Each row is a point on a tangle of strands that fork, close into loops and nearly touch. The rows are in no order.
In the rows, 128 means zero.
Points whose rows are less than 109 apart are linked; no others are. Some points are linked to none.
k283: [109 172 152 143 183 141 165 157  94 184 126  77 110  98 135 106 176 134
 133 167  95 130 157]
k788: [119 175 147 173 188 145 178 138 120 138 113 147 100 111 137 194 125  94
 148 122 141 120 122]
k196: [130 131 167  97 109 150 182 117 182 121 123 140 189 110  87 100 109 132
  99  70 157 112 176]
k195: [144  73  95  93  39 114 129 136  92 106 159 136 169  96 125  84 141 165
 143 134 142 123 139]
k414: [130 127 155 118 156 118 163 130 197  93 114 158 131 124 116 169  94 112
 144  61 155 129 140]
k100: [158 128 102 158 132 117 112 149 123 128 151 115  73 106 130 153 145 132
 162 168 154 111 130]
k830: [112 167 131 175 142 146 125 122  55 156 125 120 145 158 146 167 118  91
  99 132 134 109  92]
k692: [ 58 156 193 110 153 182 185 125 146 151 130 122 182 136 130  79  97 132
  95  87  99 140 135]
k504: [111 149 174 123 185 160 212 139 157 134 130 125 125  99 102 129 131 122
 143 109 138 123 173]
k972: [150 124  78 110  84  95  69 136 150 151 144 132 115  89 133 122 162 174
 127 136 163 144 127]
k484: [148 156 160 178 181 142 186 101  90 142 111 186 144 107 140 167 119  87
 148 115 110  95 121]
k770: [144 109  73  99  25  91 115 143  75 116 160 113 186  59 113 107 137 158
 146 152 173 135 147]
k318: [164 128 130 159 145 127 181 139 152 126 145 117 119  88  89 111 126  99
 170 136 153 100 176]
k497: [133  63 107  96  70 114  77 131  74  88 134 127 118 178 139 115 132 118
 107 177 104 136 108]
k431: [167  95 132 147 136  94 135 106 184 126  98 231 125 102 135 126 126 105
 173 101 144 146 152]
k868: [ 93 163 127 122 138 147 122 144 102 147 143  66 134 171 137 129 125 125
 106 126 131 143 113]
k510: [139 143 114 149 179 125  94 103 187 121 104 172 118 136 157 151  85 129
 150 122  87 145  57]
k270: [164  94 153 137 142 110 150 129 180 105 126 158  77 120 126 119 116 121
 168 162  86 128 140]
k207: [ 96 133 177 118 121 163 172 122 120 138 126 121 189 150 110  69 122 137
 100 100  92 117 145]
k173: [100 172 173 118 149 160 186 115 174 155 120 133 191 120 116 121  94 113
  91  67 140 130 150]
k33: [122 123 146 124 159 130 146 149 170  84 137  71  82 155 110 124  80 124
 160 138  73 128 102]
k757: [109 109 145 109 114 129  94 124 145 115 118  82 127 186 119  91 116 135
  89 151  74 152 115]
k222: [106 122 189 122 175 124 207 123 147 127  99 119 106 122 106 133 141 136
 118 155  56 135 155]
k518: [160 143  89 129  73 107  91 137 113 151 149  94 135 106 118 102 157 142
 130 172 164 130 139]
k124: [111 144 153 152 136 119 151 137  59 122 108  73 127 171 117 122 130  77
  95 171  77 127 123]
k577: [146 118 119 123 125 100 100 120 133 118 107 131  83 137 138 212 131 126
 100 158 149 141 104]
k138: [159 128  87 186 124 130 133 121 104 135 149 175 118  53 136 119 153 113
 215 128 167  88 141]
k502: [132 111  82  78 122 125  50 102 103 127 113  93  88 182 118 163 112 125
  74 147 145 146 101]
k176: [111 101 127  90 106 125  78 111  90 108 117 110 128 186 122  83 152 140
  93 160  78 158 118]
k616: [156 122  94 152 158 106  70 102 187 115 116 158  81 143 145 161  88 117
 147 123 126 126  74]
k481: [179 128  97 147  60  85 122 131 112 161 135 132 130  71 127 131 167 112
 126 190 156 131 155]
k625: [114 150 161 121 136 148 187 140  94 114 134 121 135 141 124 186 124 130
 106 107 147 129 126]
k329: [134 109 107 112  71 129 102 119 101 136 145 145 173 122 135  74 157 176
 111 126 121 124 132]
k720: [ 89 107 139  91 120 148 100 130  52 115 135 109 133 183 137  84 181 153
 121 152  96 153 115]
k108: [ 86 161 110  99 127 142  91 155 129 137 151  79 155 162 138 124 110 152
  94  89 161 137 107]
k583: [128 163 161 140 152 146 212 148 137 127 144  83 139 117 100 164 121 101
 120  96 167 120 157]
k764: [ 82 169 125 141 204 148 118 137 196 164 128 111  73 134 142 121 115 140
 146 120 109 160 101]
k696: [161  65 112 132  69 114 105 109 150 115 129 185 137 129 144  93  95 120
 116 147  82 110 112]
k71: [135  86  99 135  64 109  84 116  40 112 126 133 132 148 146 139 142 101
 114 183 137 125 104]
k740: [143 135  80  96  50  92 111 162 102 113 164  93 179  75 116 136 131 159
 137 118 201 135 142]
k296: [156  93 156 138 183 150 191  89 138  97 106 219 138 108 105 145  98 101
 169  99 135 106 136]
k92: [141 138  98 103  85 120 152 152 130 118 154 118 147  82 113 156 147 153
 151 106 199 137 154]
k441: [170 109  95 170  68  92 111 110 139 144 129 174 131  86 137 110 133 108
 135 140 153 116 136]
k700: [127 134 143 138 108 113 115 121 179 140 116 103 136 164 113  79 116 128
  87 140  75 136 130]
k79: [ 93 107 137  88  90 140 123 144  87  68 134 106 175 181 135 158 103 135
 103  71 144 114 111]
k664: [120 125 158 109 112 111 153 137 164  88 104 102 131 170 120 184  94 125
  71 109 120 146 123]
k372: [ 97 187 153 126 140 158 175 133 131 170 146 125 188 107 134 135 126 123
  91  72 165 140 133]
k435: [157  78 121 133  91 123 131 129 146 106 148 160 112 118 126  80 127 130
 144 165  93 118 144]
k519: [110 107  96 123 114 126  87 154  36  86 156  78 107 175 121 105 164 101
 150 175 130 135 116]
k174: [153 134 132 190 119 132 139 114  39 138 132 146 123 119 137 137 139  94
 144 173  99  70 131]
k861: [163 127 118 167 135 123 169 163 111 117 147  98  88 100 105 134 144 104
 177 157 140  90 161]
k891: [170 101 125 161 127 122 152 112  97 136 130 204  99  55 139 132 173 118
 199 152 157  97 152]
k449: [ 96 141 187 114 151 135 201 145 119 117 120  63 133 143 100 132 123 115
 105 137  86 134 154]
k973: [ 96 141 158 103 151 129 142 131 188 100 110 142 149 147 146 185  71 121
 117  48 145 134 107]
k402: [ 97 131 146 105 136 153 126 152 167  86 150  92 145 169 133 113  67 141
 138  72 108 122 108]
k943: [145 109  82 115 126 106  48 125 169 130 119 158 104 137 155 162 107 152
 111 107 157 134  99]
k719: [110 120 106  77 109 116  78 140  85 106 128  72 120 191 120 161 138 113
  70 139 156 159 112]
k423: [127 126 140 120 170 125 114  99 135 132  91 143  86 146 147 158 129 139
 117 177  69 155  79]
k90: [127 140 137 183 140 147 126 104  57 144 119 141 145 147 144 117 134 102
 128 158  78  99 104]
k495: [112 170 125 169 187 145  84  98 127 187 109 120  88 126 154 108 149 141
 130 169  85 134 103]
k946: [128 100  83 147 110 128  76 117 153 110 139 185 149 128 155 107  86 159
 151  72 126 108  93]
k437: [161  71  99 161  57 109 113 133  78 108 145 151 104 113 144 117 106  76
 153 202 111  80 124]
k480: [158 102 140 138 175 115 155 104 161 132  91 223 112 109 130 116 160 102
 202  99 156 155 166]
k177: [158  81  77  98  62  76  65 135 189 129 135 162 126  95 144 107 130 158
  92 118 165 128 146]
k210: [149 135 161 163 205 150 197  94 126 123  99 207 141 113 113 147  93  73
 174 116  99 104 118]
k157: [133 120 144 114 171 157 204 137 133 102 133 165 144  84 103 158 143 129
 168  81 210 119 165]
k564: [111 114 145 119 137 155 134 130 117  99 135 128 114 149 138 124 124 163
 138 129  99 127 113]
k168: [126  78 118  86  89 116 105 133 181 101 144 174 135 105 142  96 136 189
 145  82 136 122 152]
k684: [137 124 124 103 122 118 160 148 162 113 127 159 135  84 121 168 153 143
 160  77 208 142 163]
k368: [ 95 167 136  91 114 152 129 154 160 137 157  76 168 130 127  87 123 162
 116  73 149 128 139]
k94: [ 94 140 194 127 208 141 211 128 170 148 105 128 119 104  99 109 136 121
 133 121  77 139 165]
k249: [101 130 117 128 127 148 101 145  40 118 150  93 123 161 137  79 173 128
 148 151 103 129 119]
k721: [116 154 106 125 138 151  55  95  58 186 114  87 127 164 124 105 160 121
  80 176 117 148 108]
k147: [108 153 106 122 129 149 110 140 153 159 154 159 155  99 153 105 151 182
 135  82 166 135 134]
k941: [113 162 104 143 149 146  87 116 143 170 133 163 146 119 164 139 138 160
 129  96 159 137 106]
k741: [108 151 142 120 198 132 112  98 166 140  86 133 109 145 144 160  94 133
 133 151  54 166  44]
k302: [125 155  98 112  97 126  91 138  73 157 142  83 158 124 115 112 170 150
 113 158 151 147 130]
k235: [168  95 139 160  78 116 151 115  48 118 133 170 133  94 141 129 136  86
 146 185 112  72 141]
k411: [121 129 142 121  82 138 134 115 105 151 130 120 198 156 117  55 135 145
  93 123  91 133 144]
k609: [117 168 104 139 152 160  63 106 113 207 117 100 117 144 133  89 149 152
  94 163 116 140 113]
k315: [136 165 124 161 141 136 115 107 123 175 115 159 117 104 151 157 165 141
 123 131 149 136 115]
k643: [158 108  97 125  89  74  79 129 219 131 121 172 141 112 132  93 119 136
 110  85 153 133 141]
k970: [122  84  80  94  89 112  52 149 115  83 148 106 128 167 144 135  96 153
 113  99 150 109  98]
k233: [162 125 139 148 151 117 158 102 125 153 100 214 123  65 127 117 190 113
 190 129 161 129 179]
k312: [110 169 140 115 128 158 144 145 178 159 165 125 169 105 125  74 145 165
 149  78 150 134 158]
k918: [142 130 132 156 152 130 149 152 132 108 142  75 101 153 101  94  95  98
 160 150  74 115 127]
k117: [155 130 139 145 148 118 171 126 199 104 128 137 124 119  84 133  93  89
 150  90 154 122 169]
k413: [146 130 126 160 137 115 117 132  67 135 125  71  90 143 133 128 158  98
 118 202  89 111 131]
k737: [141 105  95 120 122 117  69 115 103 109 115 111  86 174 145 193  96 126
  99 157 131 137  74]
k914: [112 165 151 173 203 130 174 155 137 166 119  92  85  99 130 131 145 102
 156 157  96 124 151]
k777: [144 168 133 163 146 126 150 135 108 175 132 129 120  86 138 120 189 144
 139 160 130 118 156]
k163: [107 117 109  96  77 120  87 134  78 105 122  90 167 194 120 140 127 116
  72 108 147 141 117]
k793: [170 158 125 157 105 100 156 131 118 166 131 132 135  63 112 135 183 122
 149 173 150 120 163]
k589: [102 173 140 128 137 134 134 144  90 170 133  73 133 146 125 118 166 140
 107 160 114 147 133]
k386: [ 99 144 165 147 145 137 181 133  94 118 108  88 145 173 107 134 100  90
 106 132  78 131 117]
k697: [135 148 109 125 143 118 112 138 140 136 127  98  58 123 132 191 155 146
 122 162 161 144 113]
k813: [ 74 143 183  87 129 143 151 138 178 105 105  98 151 159 128 170  86 139
  74  73 116 154 120]
k40: [156 104 102 140  97  91 118 110 179 127 123 201 146 100 137 131 116 118
 140  86 172 120 151]
k202: [101 124 150  94  96 141 169 149  65  97 137 110 171 148 123 161 141 139
 110  86 160 126 135]
k383: [137 123  83  90 123 152  40  93  76 177 106  86  99 173 114 146 148 119
  72 168 144 153 114]
k992: [145  78 146 107 152 151 192 113 137  78 127 170 138 106  92 139 115 135
 153  94 154 110 165]
k131: [114 107 122  84 117 107  94 127 171  77 113 106 121 168 134 169  80 149
  82  95 120 134  94]
k303: [ 88 150 151 121 195 149 135 129 216 130 123 116 102 132 137 110  87 147
 154 103  84 159 100]
k331: [151  92 107 154  77 110  80 118  40 121 149 123  91 118 153 141 142  86
 141 211 133  84 104]
k687: [148 112 151 117 146 111 119 113 175 126 109 144  76 134 131 130 147 148
 120 170  79 149 136]
k512: [115 179 133 174 207 135 145 146 179 161 126 121  84 113 130 121 133 113
 172 121 130 138 137]
k407: [132 116 140  91  95 117 132 133 187 113 128 148 175 101 125 107 129 161
 111  60 158 119 168]
k530: [ 80 125 166 106 163 149 144 138 195  98 134  88 111 156 125 113  71 138
 147 100  83 138 107]
k343: [146  83  63 123  98 106  29 132 137 108 138 144 106 141 144 142  76 147
 110 115 148 113  80]

A tip is a point with one link. Name the tips that can be reached along the links from each point below, in the order of the rows.
k687 => k696, k970
k163 => k495, k413, k131
k303 => k138, k402, k918
k684 => k788, k372, k168
k90 => k830, k700, k519

A fork is a point with three links, a tip a point with one. Leave the first point through the second and follow the links. Name the first fork or tip that comes.
k583 / k504 => k413
k664 / k813 => k502
k210 / k296 => k173
k696 / k435 => k970
k329 / k195 => k788
k176 / k497 => k830
k315 / k941 => k589
k100 / k861 => k131
k868 / k108 => k777
